A landscape with many valleys, sampled at points; each row gives a point and its height.
A ball rolls from a point to the lowest of its 2 nearest points, and stops where none of them is lower. Distance is the straight distance between rows; heights are no part of it.
k457 h=464: [166 126 137 142 126 195  71 101 140 130  94 103 109  68  70 133 156 104
 120 111  93 123  79]
k969 h=429: [145 127 157 131 145  70  95 141 141  91 127 145 165  52 117 154  95  95
 134  82 127  80 129]
k133 h=359: [164  90 149 106 152  92 152 115 124 151 186 133  90 161 137 151 170 178
 102 107  95 122 128]
k830 h=400: [120 167 180 104 123 162 154 115 143 104 117 116 152 153 115 119 105 130
  97 199 114 115 129]
k655 h=418: [124 134 135  87 121 148 166 135 139 101 139 167 157 112 175  75 127 133
  56 158 134  66 125]
k632 h=171: [105 133 136 152 145 119  79 132 114 134 115 116 107 128 127 110 132 146
 123  86 141 119 148]
k838 h=396: [108 153 112  83 125 127 152 142 143 121 115 138 164 110 189 106 108 150
  53 159 142  82 142]
k456 h=634: [ 81 101 150 132 146 127 125 173 119 128  88 150 159 130 180  64 147 154
 121 110 141 137 128]
k912 h=283: [120  67 154  87 152 150 174 116 143 147 143 196 143 142 167  87 150 162
  74  97 136 125 113]
k102 h=229: [ 95 145  88 171 144  93  94 164  90 101  73  66  96  95 169 160 120 134
 128 132  87 129 144]
k848 h=640: [ 80 110 139 122 174 128 145 142 116 105  76 168 170 143 172  93 139 147
 118  96 122 165 134]
k667 h=311: [154 120 135 173 115  84 154 121 129 122 156 160 100 158  77 135 136 101
  94 136 112  94 134]
k65 h=345: [141 120 153 103  74 157 215 123 125 120 138 139 154 189 141  93 147 122
  37 161 129  95 126]
k153 h=621: [124 104 146 135 119  98 109 205 108 158 115 110 142  94 182  85 135 155
 186  84 149 140 146]
k228 h=343: [ 92 139  94 124 151 108 156 143 164 151 109 140 139 154 145 127  90 131
 124 219 135 157 155]
k774 h=251: [119 108 105 194 119 107  96 117 133  93  55 101 140  74 153 132 100 127
 182  59 138 151 176]
k5 h=495: [113 126 130 166 110 128  88 165  90  94  71  92 120  45 142 161  99 104
 162 105 102 125 128]
k531 h=279: [156 144 100 121 141 170 136  50 147 143 178 142 145 190  69 180 142 125
 132  93 113 173  82]
k527 h=319: [142  59 154 110 167 149 177 109 143 166 169 189 118 127 148 131 174 178
  75  89  91 107 111]
k970 h=372: [132 137 151  98 111 160 210 112 134 111 123 125 165 194 134 102 128 127
  78 192 114 122 120]
k355 h=518: [156 129 165 136 140 137  89  76 161 135  93 139 139 112  91 134 110 111
 136  67 138 146 141]
k794 h=368: [ 74 158 127 122 148 144 117 162 135 115  82 123 160 106 193 120 101 164
  69 165 136 115 146]
k175 h=342: [159  70 149 115 160 103 167 159 123 158 164 167 117 113 152 135 175 170
  87  95  85 102 116]
k586 h=199: [ 99 151  81 181 135 105 105 141  98 108  64  82 105 118 119 141 135 127
 134 140 111 143 160]
k726 h=347: [151 186  94 147  95 164 128  96 152 110 131 145 143 174  69 149 147  57
 136 117 143 164  93]
k666 h=552: [128 122 135 121 117 132  68 135 129 123  96 106 158  44 154 161 109 121
 170  41 150 145 144]
k146 h=216: [115 131 117 178 136 126  71 129 113 117  73 101 121  87 121 113 140 130
 149  47 134 131 181]
k564 h=506: [142 111 168 113 153 143  84  83 162 141 122 157 122 118  81 117 115 141
 145 108 130 139 112]
k386 h=141: [ 88 117 143 179 151 122 127 102 105 132 140 170 137 186  94  97 143 155
  97 124 134 155 146]
k109 h=436: [134 160  95 104 129 205  91  99 115 115 150  80  93 145  93 124 155 129
 124 150 107 151  89]
k841 h=494: [135 102 168 115 131 126 102 140 123  99 110 143 106  92 100  84 120 116
 132 153 101 106 100]
k468 h=281: [174 126 141 109 138 118  69 144 122 134 158  99  98  77 125 121 141 141
 131 116 101  93  98]
k419 h=294: [123 134 101  92  95 164 246  93  96 135 170 184 144 149 135 113 126  95
  76 198 133 109 174]
k268 h=508: [169  99 158 106 129  99 129 151 145 115 131 177 133  93 119 104 126  94
 122 146 108  73  79]
k89 h=201: [112 135  75 127 103 146 157 112  81 140 204 128 128 204 129 114 131 160
 125 172 163 129 148]
k17 h=466: [191 128 135 108 138 151 131 102 155 172 158  93 114 165 102 151 181 112
 153  85 132 162  92]
k810 h=627: [121  78 151 155 147 103 114 175 111 143 119 143 125 125 157  68 159 154
 155  78 134 144 157]
k446 h=75: [101 136 131 146 160 122 142  93 109 112 131 137 148 201  84 127 134 145
 113 135 123 165 163]
k905 h=413: [144 134  89 149  85 138 139  92 128 168 209 144  93 174  73 161 141 124
  83 115 130 101 111]
k496 h=386: [157 113 166  79 130 116 120 151 119 120 153 108 110 153 139 100 136 124
 174 135 128 137 106]
k803 h=262: [ 72 130 102 167 170 102  95 182 107 113  89 114 116  78 165 163 100 142
 125 123 100 117 125]
k23 h=272: [160 117 103 169  87 114 118 126 140  99  51  97 144  70 144 127 121  81
 192  81 137 147 161]
k908 h=450: [165 147 110 125 130 212  85 102 137 137 139 105  90 116  85 116 179 109
 115 120 108 140  53]
k883 h=224: [146 127 133 134 134 126 145  59 145 141 186 148 134 193  63 172 125 133
 124 109 123 155 124]
k381 h=337: [151  86 111 114 149 116 141 102 125 164 201 152  64 144 109 142 170 161
 126 110 105 125 108]
k987 h=235: [155 122 122 207  89  94 140 108 154 109  79 107 146 112 117 111 122  83
 170  84 143 123 163]
k529 h=203: [ 81 116 141 129 135 134 143 117 122 131 119 188 161 164 132  80 137 141
  79 134 163 136 149]
k534 h=614: [103 113 174 127 139 101 119 193 119 140 118 135 201  76 188 110 123 152
 160  75 144 137 154]
k877 h=292: [ 57 116  70 110 161 135  97 151 127 125 104 142 110  96 193  98 120 168
 139 171 119 147 133]
k331 h=394: [126 155 104  92 117 125 119  96 135 119 144 120  97 121 116 112 116 120
 143 180 132 123 108]
k38 h=318: [ 78 131  64 114 154 132 135 140 144 148 123 155 126 120 171  89  96 154
 120 198 132 143 147]
k512 h=346: [156 107 123 156 120  98 119 110 144 145 145 136 102 151  94 133 140  98
 129  97 139 125 119]
k913 h=455: [130 113 163 142 148  94 103 185 115  88 127 143 174  60 133 123 119 103
 141  98 104  90 112]
k636 h=369: [132 126  95 106 135 109 170 133 137 148 129 115 119 169 133 112 114 130
 157 225 114 156 117]
k942 h=225: [ 89 138 127 104 146 136  93 121 114 126 140 115  98 111 155 119 134 176
 122 124 138 116 127]
k788 h=267: [102 138  92 108  72 163 223 112 105 156 208 175 144 163 150 119 128 135
 110 205 159 111 179]
k344 h=253: [205 137 123 117 137 150  81 143 134 137 152  74 104  83 111 136 171 118
 119  93 121 102  85]
k236 h=479: [165 127 122  89 155 141 105 105 143 131 138 100 105 134 113 142 165 120
 158  99 124 172 103]
k418 h=353: [131 141 112 167  93  77 150 107 140 118 161 163 127 189  74 180 118  94
 103 129 150 120 142]
k882 h=585: [123 138 175  88 152 121 125 133 143  87  86 115 142 119 127 162  81 137
 160 138 109 158 142]
k10 h=528: [179 128 164 122 128 161  77  86 167 158 106 125 151  80  99 145 125 135
 157  41 145 153 128]
k393 h=247: [103 137 136 140 111 139 169 136 110 158 174 144 131 219 128 105 121 145
 129 161 157 155 142]
k603 h=244: [ 93 106 151  91 137 140 165 121 139 141 139 180 141 162 170  93 136 152
 103 126 166 141 144]
k195 h=195: [159  98 158 209 102  89 151 129 138  97  97 102 135 142 134  96 126 108
 175  82 117 134 178]
k53 h=316: [134 106 163 134 119  91 189 166 129 133 110 153 135 177 153 100 150 120
 127 154 128 130 123]
k35 h=153: [114 115 124 121 142  97 147  74 107 132 171 148 143 204  99 157 132 157
 129 120 118 181 144]
k250 h=563: [120 149 145 123 116 128  87 123 133 114  72  93 157  67 143 182  83 139
 167  70 149 129 166]
k509 h=350: [126 118 106  92 128 107 169  89 104 108 198 164 108 141 122 121 138 134
  91 182 131 117 142]
k736 h=540: [165 114 143 121 143 140  79 114 150 155 117 123 161  32 126 149 121 127
 181  38 131 154 120]
k464 h=220: [218 158 143  98 106 152 100 131 152 139 127  87 131  77 113 158 145 100
 142  96 138 109  83]
k222 h=344: [143  97 159 108 122  91 172 190 137 133 113 154 161 131 167 108 132 105
 150 116 130 121 116]
k958 h=328: [127 127  95 116 150 109 125  67  98 127 196 174 111 128  95 138 139 148
  67 162 122 102 148]
k57 h=299: [ 54 128 109 157 182 116 125 191 125  94  67 129 170  73 186 140 116 150
 129 138  91 119 125]
k214 h=367: [171  95 200 103 109  82 147 173 122 144 143 134 128 135 146 123 140 114
 170 117 134 118 123]
k566 h=296: [103 148 107 137 148 140  90  80  98 101 152 143 121 131  77 122 129 153
  67 175 121  98 136]
k62 h=453: [ 98 154 125 131 120 166  86 137 122 123  93  60  95 116 152 162  84 151
 129 172 126 116 130]
k267 h=416: [130 202  77 148 100 130 109 153 145 164  93  60 126 139 149 171 118 111
 140 122 172 147 136]
k995 h=480: [141 121 158 150 122 161  72 116 137 122 115 120  93 108  74  91 138 122
 125 141  94 105  91]
k813 h=317: [171 156 106 155 122 190 140  77 151 138 152 152 148 183  68 162 167  84
 124  91 119 175  82]
k156 h=493: [143  82 137  85 155 125 101  88 144 146 142 147 109 130 103 116 139 133
 164 106 128 167 116]
k981 h=374: [129 130 102 113 126 116 112  98 128 146 160 149  93 153  96 114 127 104
 130 146 146 111 106]
k817 h=486: [103 118 101 189 121  89 104 197 117 104  66 116 140  58 132 122  98 103
 179 124 120 116 148]
k353 h=393: [143 198  78 159  97 147 153 139 154 156  92  76 146 174 113 151 120  65
 154 137 173 157 117]
k239 h=415: [111 136 121  88 124 135 142 112 142 120 144 157 117 108 146  71 114 112
 101 196 136  91 110]
k598 h=575: [115 148 147 100 132 118  95 130 128 114  95  94 138 118 139 157  86 134
 159 114 139 140 150]
k565 h=238: [111 136  70 126  95 145 200 114  86 138 235 155 123 180 141 133 149 160
 120 179 151 115 176]
k127 h=595: [ 96 109 177 106 149 155 116 146 119  94  71 122 150  93 158 144  76 143
 183 162 103 153 121]
k857 h=263: [ 58 128  89  96 165 144  74 134 107 125 135 115  94  87 187 103 127 179
 133 137 142 127 139]
k488 h=309: [161 100 127 106 148 121 112 110 123 136 179 135  71 101 132  97 159 155
 114 141  99  98 103]
k363 h=604: [ 92 110 173 104 148 128 122 186 116 117  93 120 183  79 172 136 108 154
 193 123 123 164 128]
k543 h=399: [178 122 121  99 141  59  95 136 158 121 144 147 137  80 121 170 104 100
 144  82 144  98 110]
k142 h=285: [125 117 162 110  93 107 181 159 117 145 170 137 118 196 137 110 152 133
 124 139 143 118 134]
k356 h=454: [210 131 148  82 105 167 117  98 162 159 193 102 112 151 111 167 156 117
 151  95 144 137  76]
k247 h=387: [130 131  89 152  70 111 154 115 114 135 202 153 102 192  78 159 121 104
 103 136 162 107 136]
k204 h=336: [ 84 144 138 117 169 120 138 179 134 109  81 122 176 102 187 159  91 167
 106 158  97 135 138]
k842 h=417: [118 173  92 103 118 167 123 120 131 121 124  72 107 151 109 147 128 122
 141 171 136 152 103]
k688 h=320: [126 121 118  75  69 176 246  97 116 136 149 148 160 162 165 105 139 101
  56 168 133  95 144]
k525 h=273: [140 123 167 186 121  72 157 137 121 122 116 136 138 149 105 129 144 108
  94 113 104  95 146]
k342 h=259: [ 95 163 139 157 138 156  90 101 106  99 132 125 105 146  76 112 111 134
 103 175 118 130 125]
k610 h=160: [ 82 146  86 181 133 112 115 142 109 126  74 105 118 162 113 120 107 124
 121 176 123 144 154]
k646 h=239: [149 118 195 192 112  79 145 163 132 127  99 121 148 149 128  97 141 111
 126  90 122 103 160]
k827 h=484: [130 128 130 146 112 159  99 153 108 118  55  71 110  55 143 181  82  99
 165 117 137 128 111]
k875 h=472: [112 104 140 157 138  79 130 202 114  88  88 132 164  54 152 120 118 111
 169 127 107 117 126]
k159 h=370: [134 112 112  80  99 108 198 101 127 116 215 182  91 148 117 162 142 134
  79 170 124  94 151]
k218 h=215: [ 79 165 112 170 111 143 109 114 114 129 130 117 129 178  92 108 102 118
 109 167 139 129 147]
k511 h=468: [ 93 122 149 148 129 180 102 154 116 125  63  83  84  90 154 176  76 137
 160 167 112 126 108]
k591 h=437: [185 134 122 119  93 155 132 102 155 180 198 114  94 146  82 158 153 127
 120 106 137  91  85]
k350 h=371: [165 135 132 132 117  81 111 130 146 136 123 123 124 105 113 138 127  97
 139 107 150 120 122]
k939 h=373: [122 225  91 144 101 171 126 125 153 129 102 114 146 158 103 162 133  62
 132 117 175 169 110]
k771 h=435: [108 167 102 158 123 141  96 156 133 157  74  44 101 112 164 167  92 138
 160 139 135 143 150]
k922 h=389: [148 121 110  81 144  87 157 135 118 132 144 108  97 169 131 117 142 138
 173 164 115 152 114]

Call two points neighbours if one is among the 2 nearest of the other. Go from one point of each pair to the other, from neighbour to neighbour, staying as low as possible. Name the highest point that can't be avoided.
k632 / k195: k23
k446 / k464: k133
k89 / k195: k922

For each start below, name the point where the ball stops.
k810: k195
k133: k464
k970: k89
k204: k610
k509: k610
k159: k610
k5: k446
k636: k632
k353: k446
k175: k446
k250: k195
k156: k195
k214: k89
k247: k195
